Each row is a point on a landscape with many peaks, with its height.
From any point a climber steps to the highest of the 2 points nearest to it. It stops when none of these is higher. Distance is the straight distance between rows; heights are no part of it.
Fuba (h 30.7): [177  96 133 125 158 127  86 117 123 184 137  91 103  75 134 163 134 134
 151 127 136 102 108 110]
fizi (h 79.3): [161 146 124  68 123 121 136 101 172 162 151  99 185 129 145 107 133 136
 127 167 135 112  57  93]
rud (h 69.0): [133 137 128 131 159 152 140 147  43  89 112 113 139 158 157 123 128 113
 158  84 123 124 150 181]
dak (h 31.7): [136 100 145 125 157 144 138 144 122 150 194 168 185 110  91 118  99 120
 119 113 200 120 135 133]
sedok (h 78.6): [ 79 149 125  87 147 107 137 139 114  97 152 123 149 150  43 133 123 146
 161 154 134 116 131 140]
Zunip (h 62.8): [ 88 182  77 106 105  99 130 146 134  75 102 108 164 172 121 115 119 174
 106 144 115  98  80 143]
luzul (h 73.7): [140 102 132 156 139 131  56  74 141 192 132 133  78 109 121 153 137 106
 110 129 123 136 105 125]
seko (h 46.0): [135 134 149 182 167 153 109 141  96 120  67 126 108  87 182 119 109 100
 170  87 120 120 186  93]
tivun (h 52.2): [127 143 129 148  68 153 156  67 180 167 121 137  66 155  85 142 135 127
  93 142 103 136 111 143]
sev (h 74.9): [171 137 138  94  97 134 148  77 171 178 153  98 132 127 155 121 151 120
 125 161 136 131  70 102]
Moged (h 50.2): [ 67 110 119 137 149 119 132 108 100 113  85 147 158 178 118 138 126 165
  81  56 169 172 134 166]
mif (h 36.0): [145  90 132 120 145  84 155 161  96  92 222 121  84  85 131 154 150 118
 150 185 150  85 157 137]
zovam (h 25.8): [121  96 160 103 171 122 143 148 115 136 140  91 144  83  64 157 124 153
 203 124 121 112 114 130]
dem (h 32.6): [177  94 120 110 164 120 101 167  96 170 143  85 123  96 157 156 123 122
 163 124 122  85 155 128]
dor (h 70.3): [168 116 120 135  89 153 145 126 156 106 150  88  69  50 129 131 163 149
 152 196 139 148 120 119]
sezos (h 35.1): [153  83 133 111 163  78 132 170 100  87 187  98 128  63 151 144 138 125
 171 171 116  79 151 113]
Tavu (h 68.5): [157 144 110 100 132 132  47  88 138 174 136 101  95 121 106 143 130 139
 124 150 107 118  99 130]
zasur (h 72.4): [159 123 161  93 146  82 135 158  75 168 142  77 174 158 130 135 145 124
 192 107 107 128 109 156]
dobom (h 83.9): [ 91 146 127  92 142 101 144 155  91  97 124  97 159 173  69 124 136 152
 176 126 115 121 131 168]
Putut (h 71.4): [128  99  83 117 138 151  20 112 157 144  76 124  84  92 111 133 124 107
 107  68 114 192 117 157]
zopad (h 52.3): [133 164 123 143 126 137 114 130 109 103 109 148 151 142 211  91 118  97
 109 158 125 109 145  85]
Lelam (h 81.0): [116  88 125 162 144 150  53  91 156 176 102 151 112  99 132 137 127  88
  98 106 122 170 116 117]
vuzi (h 73.8): [126 117 132 110 153 132 135 180  44  98 146  92 157 125 109 123 126 120
 180  87 126 116 159 187]
vor (h 57.3): [129 158 146 133  97 120 174 127 135 156 125 146 171 170 167 108 113 108
  94 125 147 107 101 103]
buv (h 57.4): [ 69 120 110 159 139 142 118  94 135 125  78 161 166 172 152 125 117 157
  46  66 167 150 101 142]
dig (h 72.7): [ 82 148 130 105 123 126 171 126 146 109 128 140 141 150  56 124 112 142
 127 135 143 116 111 127]
pep (h 41.3): [132 107 138 131 157 150  77 139 110 154 140 146 131 114 116 136  98 127
 114 101 152 122 152 123]
pab (h 78.3): [116 128 149 101 146 102 144 167  60 130 143  93 167 157  87 129 137 129
 194 102 115 123 135 178]
kesad (h 17.0): [134 148 116 176  73 118 201 167 168  77 118 161 145 111 184 109 113 133
  99 128 100 127 143 108]
pakol (h 75.1): [161 126 128 116  82 138 176 125 181 134 148  80 122  80 164 118 187 163
 160 189 141 158  89 116]
Tareg (h 38.8): [ 96 112 170 126 153 134 123 123 114 141 129 147 130 133  76 144 110 127
 138  98 146 136 142 124]
vafo (h 66.9): [138 140 122 101  80  79 175 119 163  79 180 138  88 152 130 124 165 142
 113 190  97 128 103 124]
Gepuv (h 56.8): [115 131 134 157  77 130 134  72 177 177 122 151  96 173 109 134 118 103
  66 117 108 132  98 129]
kas (h 59.1): [ 78 174  60 105 129 138 136 129 115  37  90 122 137 169 117 123 116 186
 101 121 119 115 120 166]
nadi (h 33.9): [162  79 109 101 176 122 125 187 107 129 151  87 144  68 134 149 121 133
 173 143 133  68 164 135]
Daz (h 39.9): [113 104 123 151 163 138 114 150 100 101 125 121  50  62 113 167 106 113
 170 134 105  99 210 108]
Kiluf (h 23.1): [164  99 151 169 125 194 153 110 158 158 141 168 111  80 124 123 123 125
 121 110 150 154 161 116]
suv (h 59.9): [116 146 132 115 169 105 142 171 100  89 142 118 215 133 137  97 134 132
 156 144 145 108 126 144]
fulop (h 43.5): [156 126 116 136 146 149  80 125 107 174 158 138  88 107 151 148 105 105
 112 142 140  87 171 112]
kolat (h 70.9): [156 144 111 111  63 149 159  94 190 147 155  89 118 121 169 117 175 160
 121 195 132 147  99 134]
luri (h 65.8): [165 128 150 122 138  77 168 160 137  66 225 168 139 113 161 104 154 116
 134 168 138 122 159 131]
san (h 21.5): [144 111 147 168  98 183 150  93 182 156 110 174 123 124 130 107 119 113
  88 103 131 154 147 121]
rab (h 44.7): [154 153 117 144 108 159  95  87 119 150 165 154  81 123 165 121 110  79
 101 168 127 117 170 106]
sasip (h 42.6): [122 119 150 169 158 153 126 122 111 126  93 131  65  72 136 140 103  90
 174 104 109 123 194  87]
Feki (h 78.0): [113 158 111 102  91 107 132 112 166 154 116 118 184 166 106 110 108 155
  93 131 136  99  58 112]
Bavik (h 67.3): [142 137 144 121 135  97 163 153 116  96 187 155 146 120 166 114 136  92
 140 173 132 122 144 104]
kig (h 63.6): [158 126 140 111 161 120 128 181  89 122 121  88 203 104 176 110 129 120
 182 117 124 109 126 137]
Tema (h 23.2): [125 118 169 108 156 105 163 129  95 158 170 112 142 126  87 151 136 127
 178 147 142 115 109 128]
Vur (h 67.7): [141 137 149 102 156  79 133 169  75 139 162  90 175 141 171 133 146 107
 183 149 105 115 136 136]
Rudof (h 65.1): [161 173  87  80 108 127  56  98 154 149  92  86 111 151 131 116 136 134
 127 157  74 124  90 119]
velus (h 62.4): [135 181  75  82 107 119  73 134 119  93 103 101 121 178 131 109 132 141
 118 167  81 127 103 139]
luf (h 21.8): [160 114 162 184 119 176 180 127 139 169 144 153 102  83 142 134 152 151
 147 140 153 157 178 129]
deni (h 71.5): [107 125 131 164 134 125  57 101 134 168  73 150  84 153 137 130 141  95
 110  83 107 160 128 131]
Zenu (h 27.4): [ 98  73 160 167 152 167 116 122 129 155 131 175 147 101 127 135 103  86
  83  83 172 178 149 109]
nafo (h 72.8): [139 162  88 130 111 164  36  87 150 135  58 133 104 167 154  99 132 125
  86  91 105 138 103 155]
sav (h 73.2): [108 151 126  96 127  82 115 134 108  99 147 123 102 164  97 148 141 126
 142 195  90 115 125 123]
radu (h 59.7): [126 177  81  90 116 111 121 139 107 100 101  99 167 198 120 105 132 158
 128 131 123 117  83 159]
bizes (h 49.6): [132 144 124 179 144 146 117 128 112  94  56 132 117 112 217  94 116  94
 138 126 108 114 166  75]
gefam (h 28.4): [147 106 154 134 152 124 100  98 131 170 110  90  70  81 100 165 148 132
 177 128 113 124  98 107]
nele (h 29.8): [128 101 134 107 172 152 127 159 131 120 152 130 177  67  91 130  96 141
 156 115 169  98 139 120]
rema (h 70.4): [ 70 166 105 116  89 101 143 111 146 129 114 124 160 177  65 125  97 169
  96 105 143 104  74 128]
rilu (h 24.9): [135  72 156 178 137 187 134 112 151 156 142 189 100  76 115 137 109 100
  98  82 171 172 181 121]
Fav (h 28.0): [115 115 139 102 168 125 143 166 123  93 141 102 174  72  87 130 117 139
 191 141 129 105 136 126]
Boni (h 56.6): [ 76 176  91 113 127 143 100 133 118  50  95 143 112 167 123 115 116 152
  98 148 119 116 145 138]
minu (h 34.2): [103  80 139 127 158 126 103 131 123 145 151 151 201 128  85 130 111 135
 106  99 191 159 115 122]
zonon (h 78.2): [128 122  91 127 129 161  35  96 158 124  54 126 109 132 135 111 131 124
  89  67 118 181  99 155]
vipa (h 64.1): [106 163 101 157 122 144 107 102 116 133  85 151 154 197 174 119 114 162
  54  83 143 113  92 147]
rovov (h 63.0): [109 128 143 174 105 116  96  75 155 187  93 155  99 172 146 124 124  81
  78 106 106 133 101 114]
gak (h 64.0): [109 156 121 143 136 121 125 152  62  63  94 118 101 178 155 129 145 121
 141 125  89 121 158 158]
Nogu (h 9.4): [101 107 114  99 128 107 108 123 152 129  73  93 156 162  65 137 132 172
 128  74 127 160  74 138]
zevif (h 54.0): [151 154 128 122 105 130 161 133 146 124 139 141 180 132 219  85 124  87
 105 154 136 120 124  84]
lomu (h 20.1): [154 121 147 163 107 147 216 142 156 139 122 150 123 104 163 126 148 129
 143 151 116 147 165 105]
Kag (h 68.4): [141 183  86 138 112 152  85 102 116 131  68 131 138 192 188 102 127 145
  72 103 118 113  96 145]
Ved (h 30.5): [ 92  89 150 137 161 162 105 124 131 118 101 166 172 111 126 115 103 134
  91  71 182 162 137 119]
rim (h 63.9): [127 163 110 113  63  75 174 137 164  93 170 140 130 158 168 121 133 124
  94 163  95 116  96 111]
baga (h 60.8): [105 176 119 130  80 120 166 132 139 116 135 152 140 168 143 115 111 108
  84 153 122 108 115 115]
vaf (h 21.2): [130 117 181 121 148  96 169 129 116 170 144 129 172 149 116 130 135 115
 152 124 148 120  97 111]
Kab (h 65.4): [160  76  75 102 146 148  38 141 138 139 101 108  76  92 112 147 107  99
 105  51 132 154 133 160]
tunu (h 64.2): [172 113 135 147 110 115 164 145 150  87 196 158 109  86 177 115 173 160
 138 188 135 147 168 124]
kemor (h 48.6): [136 147 125 157  84 152 171  89 158 136 120 134  46 128 114 136 148 117
 124 166 101 139 141 126]
Mutop (h 18.6): [157 114 132 163  84  98 212 146 171  89 122 140  99 102 170 122 146 136
 135 150  81 137 143  91]
ribub (h 46.1): [164 141 114 144  98 144 136  81 140 129 144 122  62 101 164 120 146  98
 126 186 106 138 141 100]
kom (h 70.2): [119 135 135 110 109  88 141 117 133  66 159 131  67 140  84 145 150 133
 138 199  87 119 117 119]
mited (h 70.0): [115 153 136 112 136 117 123 135  98 127 174 151 129 146 111 131 119 110
 132 179 135 116 145 122]
Rero (h 19.1): [118 133 143 187  72 166 188 130 191 167 109 179 145 133 138 123 114 154
  79  95 124 141 152 133]
Muto (h 37.0): [149 107 134 150 131 141 180 165 100 121 203 147  85  86 113 159 141 123
 145 174 166 123 183 150]
Fad (h 38.1): [142  91 130 160 140 148 163 150  97 117 168 135  48  70 115 168 125 110
 148 155 152 100 192 124]
Ker (h 16.9): [116 162 118 185  67 153 205 162 180 116 109 167 141 107 148 120 108 154
  98 121 101 138 158 118]
gesi (h 44.0): [ 68 101 160 127 161 117 123 127  81 113 116 147 155 158  84 140 120 153
 127  65 175 163 168 167]
fogir (h 13.0): [ 85  99 152 113 148 104 149 139 122 121  87 105 179 153  81 132 131 166
 154  62 144 140 105 148]
pori (h 6.8): [109 112 117  90 134 126  85 119 137 116  75  98 106 147  61 138 128 149
 132  62 119 182 106 156]
fopum (h 83.7): [131 160 106  72 111 118 122 109 158 132 133 113 172 148 101 107 125 143
 119 176 126 108  70 111]
Zanal (h 4.5): [119 110 122 112 143 123  65 120 123 145  91 113  51 123  69 161 129 125
 150  66  98 176 135 161]
mabes (h 67.0): [128 155 157 128 136 122 124 132  92 155 158 159 157 171 151 114 116  99
 118 138 153 116 145 119]
Kek (h 17.8): [112  85 180 131 151  79 158 146 119 171 101 109 188 160 110 140 138 132
 153  94 131 136  79 117]

Two climbers start at each pair of points below. Name the first point that both come to, or write none.
luf / kemor -> none
gak / kig -> pab
pep / seko -> none
Ker / kesad -> Kiluf

Where does a climber stop that starts at each point below?
Tareg -> zonon
pori -> minu
Muto -> sav
tivun -> Lelam
Mutop -> minu
suv -> dobom
bizes -> sav

Call two points neighbours if one is among the 2 nearest of the other. Go from one point of each pair to the other, from neighbour to neighbour, staying as high as possible. Name the lowest point that can't be avoided.
pakol / fopum -> kolat
dobom / fopum -> rema
Zunip / Lelam -> radu
zonon / sav -> gefam
fopum / Lelam -> Boni
Lelam / zonon -> Tareg
